A landscape with many valleys, sampled at points; each row gives a point and its height.
From any point a ball takes the steepest step (drop divided by distance) to one of its 3 nearest points. It stops when none of these is lower. Distance is the straight distance between rows; heights are no part of it.
J641 (h 77): [ -1 -66 100  20  20  16  43  59   0  47  -2  -5]
J49 (h 453): [ 43 -65  23 -44  32   7  18  31 -28 -37  67  12]
J653 (h 398): [-25  15 -27  28 -32   0  -5 -40  -1 -11 -20 -47]
J199 (h 336): [ -4  16 -17  -7   6  15 -14  -7   7 -12  25 -14]
J67 (h 171): [ -3  51 -44 -12   9 -18   0  20  27   5 -10  68]
J858 (h 477): [ 41 -61  48 -36  -1   4   9  20 -21   3  21  -6]
J661 (h 546): [  6 -43  40  21 -28   5 -12 -12 -26  37 -30 -22]
J181 (h 167): [  3  49 -43 -14  21 -16  -9  27  11   8   9  73]
J460 (h 537): [ 48 -81  52 -37   6   0  37  40 -26 -17  41  11]
J889 (h 275): [-40  77 -29  30 -10 -29  12 -24  36 -12 -49  -5]
J432 (h 156): [  4  -7 -11 -27  19  19 -14  -2   0 -13  41  -9]
J632 (h 166): [-18  46 -31  -3  25   9  -6   6  22  -6  13  34]
J642 (h 43): [ 24 -64  88  -5  11   7  38  50 -19  34  10  -1]
J338 (h 379): [-24  74 -40   7  -2 -28   9  -1  28  -2 -49  41]
J250 (h 242): [-51  65 -24  57 -26 -29  11 -44  20 -28 -60 -47]
J354 (h 175): [  6  46 -49 -18  -7 -37 -11  23   8  -6 -19  87]
J501 (h 137): [  5 -17 -11  -8  -5  13 -18 -13 -12  -5  19 -38]
J869 (h 405): [  2 -41  48  41 -29   7  -6  -5 -14  47 -45 -25]
J909 (h 681): [ -6 -19   4  54 -48  -2 -10 -45 -20  13 -41 -45]
J972 (h 245): [-31  70 -38  19  -9 -19   6 -13  32 -11 -47  12]
J7 (h 508): [ 23 -63  59  -6 -10  10   2  18 -30  34   2  -8]
J61 (h 354): [ -4  -1 -16   2  -6  17 -11 -25   3  -4  12 -32]
J847 (h 440): [ 39 -62  33 -38  12   9  17  17 -21 -10  39   2]
J798 (h 208): [ -6  23 -23 -25  46   7 -13  23  14 -11  44  48]
J956 (h 157): [-10  45 -32 -14  31   2  -9  23  23  -4  16  49]
J448 (h 222): [-11  17 -32 -18  28  12 -13   3  15  -7  28  16]
J919 (h 381): [ 35 -49  21 -45  12  10  -1  16 -27 -16  46  -5]
J463 (h 138): [ 23 -36   6 -28  14  14 -12  -3 -21 -14  44 -11]
J961 (h 497): [ 26 -51  31 -22  -1   8  -4   2 -29  14  17 -14]
J707 (h 299): [  3  64 -57 -13 -23 -53   3   5   8 -18 -53  66]
J366 (h 292): [  5   6 -22 -32  43  20 -13  14   6 -19  57  20]
J668 (h 180): [-21  46 -41   7   7  -2   0   5  29  -3  -5   6]
J174 (h 355): [ 18 -21  -6 -42  38  17 -10  13 -10 -25  68  10]
J244 (h 144): [ -6 -45  74  34 -18  16   0  14 -20  57 -30 -10]
J52 (h 544): [-16   3 -11  46 -43  -5  -5 -51  -3   0 -32 -59]
J183 (h 512): [ 20 -50  36  -7 -20  11  -8 -10 -27  20  -1 -21]
J902 (h 285): [-30  78 -41  12  -8 -36  13  -4  33 -16 -53  33]
J782 (h 425): [ 36 -42  22 -41  32   8   9  16 -18 -32  58   2]
J745 (h 526): [ 17 -48  35  11 -24  11 -14 -10 -25  23 -17 -23]
J345 (h 267): [  2  25 -26 -21  41  14  -4  15  18  -9  43  27]
J18 (h 656): [  8 -31  12  25 -34  -1  -7 -33 -22  21 -31 -31]
J506 (h 141): [-31  77 -36  21  -9 -34  17  -9  33 -11 -57  18]
J922 (h 219): [-30  47 -32  33 -10  -4   0 -25  25  -7 -20 -16]
J310 (h 161): [-46  49 -26  45 -22 -20   1 -52  22 -19 -46 -45]
J168 (h 75): [ -9 -56  93  26   9  18  19  43 -11  50 -17  -9]
J110 (h 263): [-10  30 -31   5  -4  10 -10 -19  20 -15   7 -13]
J946 (h 394): [  6 -15   2   6 -18   5 -18 -28 -14  -4   3 -36]
J115 (h 311): [ -9  11 -30  11 -16   8 -10 -28   5  -9   1 -38]

Two balls start at each pair of points below. Name the first point that both come to, or write -.
J745 / J244 -> -
J668 / J18 -> -
J707 / J366 -> J956
J782 / J460 -> J919

Call two points neighbours if one is among the 3 nearest of the other. Go from one point of each pair to the other, from neighbour to neighbour, staying as low as possible. Name the highest point that can't be avoided.
J642 / J310 -> J7
J463 / J110 -> J366
J501 / J463 -> J199
J956 / J310 -> J922

Where does a ball stop that starts at each point below?
J661 -> J642
J345 -> J956
J49 -> J463
